A landscape with many valleys, sampled at points; each row gives a point and its height.
A ball rolls from a point to the lowest of its 2 nearest points, and stops where none of them is lower. Distance is the straight distance between rows; heights are no part of it.
j_557: [118 184  86 153  70 122  89 108 100 157 190 119  89  92 143  88 144  97
 148 153 171 127 149 114]  height 480
j_835: [163 148 139 104 119  94 121 105 123 132 145 116  91  67 139 109 125 100
 178 142 172 136 171 147]  height 514
j_767: [128  98 136 145 167 119 148 163 175 107 114 125 102 157 170 143 139 134
 107 132 130 122 152 158]  height 607
j_80: [149  97 141 116 103 109 117 153 170 170 178  93  32 118 167 109 166  98
 113 172 112 116 134  97]  height 577
j_283: [140 131 119 118  84  95  96 151 171 154 198  81  47 119 171 107 171  70
 103 176 113 146 153 148]  height 599
j_252: [ 91 113 181  92 151 125 131 147  96 148  78 141 195 185 110 163 117 136
 123 119  81 144  94 111]  height 368
j_355: [138 111  79 152 145 119 112 148 147 152 173 122 127 136 118 146 135 143
 149 163  91 136  98 138]  height 430
j_208: [110 166 149 123  97 148 173 123 100  97 115 114 172  93 119 100 156 154
 116 128 184 132 135 133]  height 78
j_821: [114 109 121 107 125 104  98 132 192 100 121 133 169 150 121 151  89 169
 100  84  92 127  93 170]  height 278
j_214: [135 129  73 188 147 141 100 120 105 168 141 148  80 135 118 133 116 135
 167 120 104 125 100  80]  height 472
j_626: [156  67 156 104 176 172 133 134 136 144 107 151  71 135 164 124 167  83
 112 158 126  90 110  94]  height 206
j_354: [123 167 147  80 125 147 174  98  61  84 101  87 176  75 121  93 166 114
 120 140 185 133 108 127]  height 157
j_411: [162  65 110 124 170 143 128 137 153 138 120 143 103 125 149 154 144 147
  90 146 113 140  69 136]  height 323
j_654: [114 119 156 134 166 156 129 147  99 142  89 151 159 184  88 165 114 119
 142 133  74 112 111 100]  height 386
j_716: [123  98  91 164 106 111 137 124 183 117 179  75 125 118 125 103 134 137
  77 122 155 163 140 146]  height 544
j_352: [152  96 104 165 141 115 139  93 138 140 189 115  66 130 154 137 174 129
 127 132 105 149 126 119]  height 670
j_425: [148 148 113 135 115 119 119 128 137 117 169  88  88 120 157 144 124 108
 138 174 125  87 167 141]  height 448
j_430: [117 118 125 136 172 146 134 127 118 114 142 136 115 162 143 160 128 119
 156 162 105  96 133 126]  height 383
j_29: [187 115 142 141 152 145 141 125 102 134 103 160  30 130 118 126 128  96
 147 123  83 104 146 100]  height 376
j_444: [117  67 172 114 194 156 138 125 129 126 100 163 101 154 143 128 135  88
 129 139 142 106 138 113]  height 120
j_850: [114 134 138 144 125 130 120 128 127 144 149 160 115 111 146 126 127 131
 137 135 178 114 146 122]  height 412
j_810: [122 157 109 137  91 137 111 112  94 156 109 163 161 100  99 121  75 149
 145 110 140 119 131 112]  height 399
j_787: [ 99 149 190  75 134 106 114 123  82 157  78 138 222 172  99 163 114 142
 143  93 104 168 109 102]  height 317
j_539: [150 129 171  92 139 121 169 118  49 140  88 117 145 117 156 154 144 126
 122 154 154 156 132 100]  height 214
j_416: [109 163 161  94 137 128 137  80  79 104 125 152 192 169 123 180 103 162
 138 108 124 135 126 123]  height 262
j_51: [122 211 162 120  93 153 159 116  77 118 100 152 175 120 117 136 132 166
 137 127 171 121 132 118]  height 149
j_715: [134 136 136 126 117 148 114 128  99 167 105 146 158 107 112 135 100 130
 130 152 152 119 129 126]  height 367
j_189: [124  46 115 131 171 155 122 127 171 139 134 135 121 159 162 134 159 139
  85 116 132 130  76 130]  height 360
j_79: [157  93 104 163 117 122 140 150 182 136 157  92  91 127 132 124 140 117
  77 156 117 133 134 142]  height 568
j_735: [138  87 124 151 148 117 143 166 201 110 142  99  70 163 169 130 147 118
  97 164 114 141 143 138]  height 588
j_317: [ 75  58 167 103 180 155 116 132 146 122 113 191 123 178 142 123 105 104
 133 131 117 102 117 101]  height 196
j_213: [ 69 147 158  95 147 135 115 113 151 114 123 146 194 160 132 125 118 135
 154 113 185 135 162 148]  height 505
j_561: [ 94  61 147 123 181 142 119 161 180 108 154 203  98 154 147 111 132 117
 140 144 101 117 110 113]  height 251
j_353: [ 73 136 167  64 139 124 123 105 129 105  91 120 228 155 119 128  92 129
 144 110 174 146 139 140]  height 536
j_564: [138 184 108 133  90 132 146 113  83 120 113  95 126  57  94  75 103 112
 159 126 177 124 130 104]  height 529
j_9: [138 129 108 155 115 115  96 128 172 141 193 118  57 151 193 108 167  80
  69 150 126 144 145 149]  height 621
j_903: [124 145 102 149  88 125 110 133 124 157 181 126 114  88 130 102 153 114
 133 155 153 139 151 133]  height 452
j_512: [130  80 106 161 148 138 132 157 143 143 130 160 115 140  80 139  98 139
 133 137  44 133  72 108]  height 373
j_700: [136 145  91 168  98 121 108 128 123 169 177 161  55 106 144 118 130 123
 126 154 104 125 147 130]  height 483
j_640: [174 143 170  86 143 128 137 105  98 127  97 123 109 107 138 142 118  92
 158 151 169 126 180 135]  height 468
j_379: [ 83 129 158  56 114 110 120 130 162  78  74  94 216 152 148 119 113 166
 105  64 138 148  98 147]  height 143
j_43: [ 90 141 107 118  72 109  95 134 184  93 154 123 177 122 103 113  84 162
 102  98 107 109 115 162]  height 258
j_617: [132 120 149 140 161 131 143 182 143 122  95 150 136 149 146 147 160 146
 117 138 133 123 135 167]  height 627
j_936: [189  89 127 124 123 135 120 150 176 170 147 126  13 126 144 102 172  89
 105 153  93 119 115 105]  height 555
j_450: [174 166  64 172  78 106 123 120 131 148 177  75  62 105 130  99 166 111
 145 138 114 156 136 127]  height 508
j_678: [127  93 109 129 144 130 135 108 155 113 132 126 156 139 163 149 133 163
  72  96 148 131 100 146]  height 401
j_124: [ 72 144 118 106 114 140 112 121 156 102 134  94 204 137 130 122 128 163
 115 108 165  98 104 133]  height 209
j_131: [153 186 104 148  88 133 138 122 110  96 143  83 101  97 140 115 122 122
 130 158 151  76 164 133]  height 473
j_195: [ 98 112 159 115 159 117 109 125 154 114 126 180 150 148 138 157 114 160
 162  67 108 143  97 128]  height 328
j_240: [ 69 131 144 132 143 130 116 116 136 143 153 148 185 164 120 135 131 144
 166 116 146 131 143 128]  height 471
j_966: [174  85 114 160 139 149 118 150 172 161 144 156  42 132 124 102 131  87
  92 171  78 120  97 100]  height 532
j_294: [147  86 148 148 133 125 171 132  93 146  88 131 139 124 109 150 120 131
  79 118 113 157 143 126]  height 227
j_591: [115 124 142 100 155 134 133 173 152 122  68 129 196 151 138 141 143 148
 109 108 153 149 124 169]  height 651
j_107: [129 121  90 193 128 144 128 138 132 158 136 114 121 158  94 130 120 116
 126 126  98 132 163 119]  height 330
j_655: [165 137 110 143 114 134  90 117 109 188 147 193  53 102 137 110 151 103
 172 143 125 123 150 125]  height 515
j_538: [179 129 126 110  91  93 128 117 131 147 135  97  58  71 139 116 117 116
 144 150 144 117 140 110]  height 543
j_546: [154 146 101 166 133 136 106 122 126 160 171 152   4 167 144 103 160  62
 139 125  74 122 168  95]  height 441
j_3: [ 74 160 115 109  76 139 110 140 167  80 135 113 175 109 111  94 125 154
  88 107 140  90 113 159]  height 240
j_31: [120  82 101 167 174 126 122 161 178 140 176 136 108 163 104 127 134 115
 138 145  75 151  78 123]  height 403
j_712: [149  83  91 175 159 119 104 101 152 160 180 137  90 137 119 126 152 116
 113 108 132 159 120 136]  height 693
j_499: [123 126 142 110 130 131  89 139 145 110 110 164 167 154 125 162  69 139
 118 110 111  96 129 158]  height 303
j_442: [118 112 111 146 115 129  99 127 143 129 137 172 132 139 102 144  52 138
 115 121  79  94 126 133]  height 326
j_60: [129 179  70 179  74 133 109 152 132 150 145 178 139 115 108 115 131 145
 130 124 107 131 144 157]  height 378
j_286: [126 151  91 201 115 135  99 164 143 150 160 158 124 155 101 124 119 116
 137 127  84 141 162 143]  height 356
j_261: [165  88 140 168 167 154 157 132 118 121 122 162  60 140  96 119 157  89
 142 128  75 123 146 100]  height 338
j_747: [129 103 153 104 145 125 161 107 121 133 133 115 108 102 177 119 180 143
 165 152 177 137 169 130]  height 193
j_920: [147  94 126 179 155 159 144 136 117 156 116 142 107 146 106 137 142 116
 101 121  93 127 137 112]  height 287
j_253: [162 149 118 144 120 111 140 104  79 135 105  83 102  77 103 121  84 119
 168 119 165 137 142  96]  height 554
j_241: [135 179  75 161 100 133 107 109  99 146 105 151 132 127 102 133  71 155
 153  85 118 121 109 106]  height 421
j_625: [129 192 149 110 114 139 137 111  54 119  90 122 193 153 114 164 100 151
 125 101 146 131 110 103]  height 210
j_437: [103 156 150 121 104 108 102 133 133 126 113 162 173 123  97 145 100 183
 160  68 103 136  97 125]  height 613
j_603: [153 106 158  97 124 117 181 112  93 144 104  88 105  96 162 140 171 143
 134 143 153 138 149 120]  height 85
j_93: [101  98 111 149 125 129  88 147 170 150 142 156 142 157  79 136  79 148
 120 108  50 121 100 116]  height 348
j_203: [157 192  66 173  80 120 130 126 122 125 159  60  79 104 132  96 135 121
 132 136 129 105 157 121]  height 490
j_809: [128 138  90 142 124 123 128 129 133 103 133  85 178 109  87  94 141 112
 129 127 147 144 144 174]  height 512
j_511: [129 119 131 111 145 118 136 122 139 108 143  98 123 132 152 151 119 114
 154 181 131 105 165 133]  height 420
j_932: [131 137  80 163 104 111 118 134 163  97 158  88 148 103 100 110 118 135
 108 115 144 147 108 163]  height 527
j_38: [153 125 140  98 112 107 159 116  65 132  86  78 157  79 128 129 112 119
  96 140 172 138 115 101]  height 177
j_846: [187 134 126 141 133 135 112 106 128 142 157 135   6 146 128 120 160  64
 152 133  70  91 148  91]  height 414
j_621: [149 109 114 157 140 107 119 119 169 133 209 128  21 154 168 121 188  85
 108 120  96 155 147 126]  height 645
j_249: [126 140 132  94 115 140 100 134 107 143  99 148 205 140  88 150  85 131
 116 130 116 112 118 159]  height 329
j_599: [152 149 143 154 138 145 131 108  78 142  88 194  97 125 117 142  76 119
 153 110 126 131 147 101]  height 459
j_618: [ 96 199 165  94 100 126 149 134 113  83 100 122 216 115  92 121 123 165
 151  81 130 145 116 150]  height 584
j_921: [ 92 190 175  62 124 128 150 133 108  71  82 116 227 141  98 109 116 131
 138 100 164 172 128 150]  height 567
j_683: [113 109 140 145  95 123 159 147 109 130  96 114 170 110 113 143 117 167
  93  98 122 157 128 134]  height 178
j_494: [ 98 138 161  64 118  88 134 117  88 128  83 107 236 145 111 140 129 145
 110  83 119 178  96 133]  height 261
j_798: [ 90 162 174  93  94 104 117 134 158 104 110 133 203 130  98 138 106 179
 162  74  85 143 126 140]  height 600
j_514: [105 123 141 153 167 153 134 160 121 139 131 173 123 169 104 145 119 123
 167 156  87  96 124 100]  height 345
j_553: [ 88 133 124  87 130 119 117 136 164  73  94  81 193 131 146 122 109 158
 101  97 174 125  90 155]  height 176
j_99: [127 190  98 135  85 130 160 107 109  70 150 102 114  63 118  85 148 144
 115 141 153  94 112 135]  height 493
j_34: [148 169  70 180 121 130  93 119 102 156 128 125  91 120 124 135 105 123
 172 127 133 124 120 110]  height 447
j_306: [118 144 115 104 142 124 161 121 129  65 104  87 189 119 134 113 131 123
 128 133 165 134 153 183]  height 488
j_52: [122 138 137 152  85 137 165 140 117 114 118 121 153 100 122 122 157 175
  90 120 151 128 148 139]  height 132
j_346: [140 131 130  90 147 131 153 115 117  87  98  93 167 126 165 152 114 127
 128 147 150 116 144 156]  height 460
j_27: [152 153  97 127  84 122 144  99 112  86 125  81  99  38  97  75 124 116
 113 122 165 116 127 133]  height 510
j_797: [165 108 139  87 104 108 121 126 153 162 147  87  52  94 172 117 158 113
 140 163 140 103 139 110]  height 566
j_652: [ 85 108 173 107 168 153 145 115 113 136 126 183 161 176 146 148 151 157
 146 118 150 129 138 113]  height 416
j_475: [100 114 150 108 153 114 158 136 139 115 120 130 127 129 202 129 161 162
 158 151 173 138 158 156]  height 270
j_277: [142 109 103 163 125 132 103 165 153 163 153 171  66 134 120 115 118  85
 119 174  90 101 123 117]  height 511
j_836: [105  94 139 133 153 128 102 147 163 133 143 189 122 137 135 150 121 153
 137 116 118 123  98 123]  height 295
j_907: [108 128 143  89 132  89 144 131  90  97  82  87 209 119 118 136 121 131
  99 100 157 178  86 131]  height 218
j_296: [124 135 119 107 116 127 152  98  66 105 113  64 194  86  86 106 114 116
 120 140 156 132 119 124]  height 108
j_233: [168 142 167 128 152 143 140 120  95 139  94 154  78 128 122 152 113 100
 148 131 130 114 169 106]  height 419
j_843: [162  86 143  98 171 137 140 142 130 148 102 128  95 121 179 153 161 126
 117 155 131 114  99 130]  height 275
j_692: [ 87 144 132  89 123 129 152  97  79  96 116  70 231 115  90 118 126 131
 136 113 154 140 102 124]  height 159
j_566: [ 97  98 162  93 178 128 122  88 127 119 115 171 160 167 155 162 136 161
 142  87 139 139 111 141]  height 366

Where does a ball stop that starts at each point below?
j_252: j_296
j_618: j_444
j_735: j_514
j_437: j_444
j_566: j_444
j_203: j_514
j_821: j_379
j_27: j_514

Call two points neighbours if one is among the 2 nearest of the other. Go from one point of each pair to the other, from neighbour to neighbour, staying as low as possible. Name the highest point that can't be avoided.
j_208, j_296: j_354
j_514, j_208: j_654
j_296, j_603: j_539
